Each row is a point on a landscape with many valleys, with its height.
A ball rolls from a point to the lowest of its 4 nearest points, and stops where none of them is lower. Distance is the straight distance between rows; heights are no part of it.
pap: [182 113 125 122 167 149 163  97 179 180  56 130 132 139 102]  (h 233)
lib: [ 94 139  98 137 148 135 120 139  79 125 172 124 127  66 171]  (h 513)
Nef: [ 96 146 110 142 133 123 117 147  78 121 189 119 111  83 166]  (h 560)
Labo: [176 126 148 111 132 121 150 109 171 162  74 130 119 150  90]  (h 249)
timok: [118 128 107 112 128 148 122 122 139 118 109 136 182 138 120]  (h 198)
vekez: [ 92 136 103 139 132 129 109 139  81 121 178 129 129 112 158]  (h 542)
Rapof: [ 88 132  44 145 170 180 122 126  88 127 151 135 188  40 184]  (h 530)
tapuf: [168 117 190 125  90  86 131 133 157 115 118 119  72 181  90]  (h 194)
Bopeb: [157  96 102 112 147 165 153 110 184 148  61 140 183 133 113]  (h 374)
Mesog: [159 126 150 105 120 116 140 127 157 137  86 135 134 153  99]  (h 260)
Gozev: [180 116 129 119 150 142 163 106 176 165  64 135 134 141 100]  (h 258)
beriv: [ 93 137 126 127 120 120 111 132 101 112 155 124 137 151 134]  (h 313)
regun: [107 136 138 128 100 113 110 139 115 103 152 128 131 161 125]  (h 55)
tupum: [ 96 135 102 119 129 141 114 121 121 117 129 133 182 139 128]  (h 387)
dasi: [ 96 135 145 148  95 110 119 147  92  97 192 116  86 164 142]  (h 241)
risem: [ 93 139 109 142 138 129 115 161  82 118 177 117 107  39 185]  (h 566)
femir: [171 105 106 117 151 155 160 105 179 158  57 137 164 133 108]  (h 293)
vam: [ 86 146 119 144 127 119 114 148  76 112 188 120 102 101 163]  (h 512)
Zoz: [159 124 180 115  98 100 129 130 154 122 104 125 100 171  88]  (h 187)
doz: [ 84 131  52 136 165 175 121 120 113 124 134 146 210  92 157]  (h 511)
guk: [124 138 148 114 108 115 118 126 138 113 116 130 145 161 106]  (h 287)
Biba: [ 94 128 150 154 119 107 123 165  98  99 201 111  58  40 195]  (h 719)
pese: [188 122 196 118  95  82 137 123 171 132 104 125  52 182  85]  (h 131)
Piriz: [169 127 166 114 120 110 138 119 160 138  91 128 110 159  90]  (h 225)
nasot: [130 124 176 139  76  94 117 143 125  92 158 122  89 190 110]  (h 143)
resiz: [ 82 136  77 134 149 151 110 128  91 128 153 135 167  92 156]  (h 473)
zaguz: [ 83 143  65 138 160 157 117 128  83 125 157 133 172  62 175]  (h 485)
vedak: [109 122  99 118 132 152 123 121 143 122 104 140 199 129 120]  (h 309)
Tuli: [114 134 153 134  91 106 108 142 117  98 157 119 114 175 122]  (h 116)
zomi: [129 124 128 111 118 136 136 121 152 127  99 138 169 142 105]  (h 159)
vof: [139 130 156 115 104 112 122 132 147 117 116 127 129 156  98]  (h 231)
sibof: [167 125 181 126  96  87 134 130 162 125 110 124  84 173  91]  (h 207)
sime: [144 120 169 117  96  99 119 133 144 107 121 129 104 175  99]  (h 203)
Lisi: [ 95 139 130 145 113 119 114 144  88 107 184 124 101 136 150]  (h 376)
kana: [192 115 135 131 175 150 155  83 166 196  58 128 103 153 100]  (h 112)
dopu: [190 111 128 128 167 150 155  88 167 189  61 128 114 145 100]  (h 462)
zes: [ 95 137 123 147 126 119 117 156  83 113 195 120  91  61 177]  (h 628)
pizat: [ 96 140 111 127 121 129 111 132  94 115 170 128 142 134 142]  (h 470)
zager: [177 119 162 118 126 112 150 117 170 152  77 126 109 154  92]  (h 269)
Tekem: [ 98 130 137 151 130 119 116 169  88 105 193 109  79  39 192]  (h 639)
Zibef: [180 123 180 118 117  95 144 119 162 140  92 128  79 169  88]  (h 230)
bifab: [ 92 142  88 144 150 133 117 147  75 126 173 121 139  47 174]  (h 543)
Rikid: [173 112 135 112 140 139 152 109 174 152  70 137 147 136  95]  (h 168)
tel: [120 129 158 133  92 107 113 140 120  99 150 122 109 178 114]  (h 123)
Zuta: [ 86 131  72 127 153 171 110 118 120 120 129 143 205 111 143]  (h 483)
kase: [ 95 138  78 140 153 145 123 143  80 128 169 127 152  30 183]  (h 535)
geson: [ 91 134 145 155 111 107 126 161  91  98 213 112  51  75 181]  (h 654)
fol: [ 92 141 118 137 120 120 113 139  84 116 175 120 125 128 142]  (h 476)
buku: [106 133 120 124 119 132 111 125 115 113 139 125 157 146 120]  (h 464)
lop: [146 115 122 108 128 151 144 117 167 134  65 141 175 132 109]  (h 294)
tida: [ 85 139  89 135 146 145 114 132  81 129 163 129 156  91 157]  (h 479)
mapa: [116 117  87 109 144 173 130 118 152 124  95 148 211 126 128]  (h 375)
Pifad: [ 92 136  93 128 141 148 108 123 103 120 142 134 174 127 142]  (h 454)
zas: [152 121 141 105 126 131 138 122 167 140  84 137 148 141  94]  (h 228)
neni: [192 127 156 124 149 119 149 100 165 179  70 127  86 155  90]  (h 378)
tadez: [191 123 169 128 133 109 145 104 170 172  79 124  71 166  91]  (h 461)
lifa: [185 102 104 122 177 167 163  95 185 186  44 132 139 136 114]  (h 499)
bemu: [149 125 184 126  78  88 121 136 156  99 123 125  95 186  95]  (h 215)
ped: [ 99 138 140 153 112 108 128 147  82  97 204 115  74 128 163]  (h 460)

Call two points neighbours if one is among the 4 nearest of the other. Go from one point of each pair to the other, from neighbour to neighbour, staying as low as possible. Name the highest point that can't be avoided.
pese / kana: Gozev
Rikid / zomi: zas
pese / regun: sime
pese / Rikid: Labo

Where does a ball stop that starts at each point below?
Mesog: Zoz
dasi: regun
tida: zomi
zager: Zoz
fol: regun
nasot: regun
lifa: kana
Rapof: zomi
doz: zomi
tupum: zomi
zes: regun
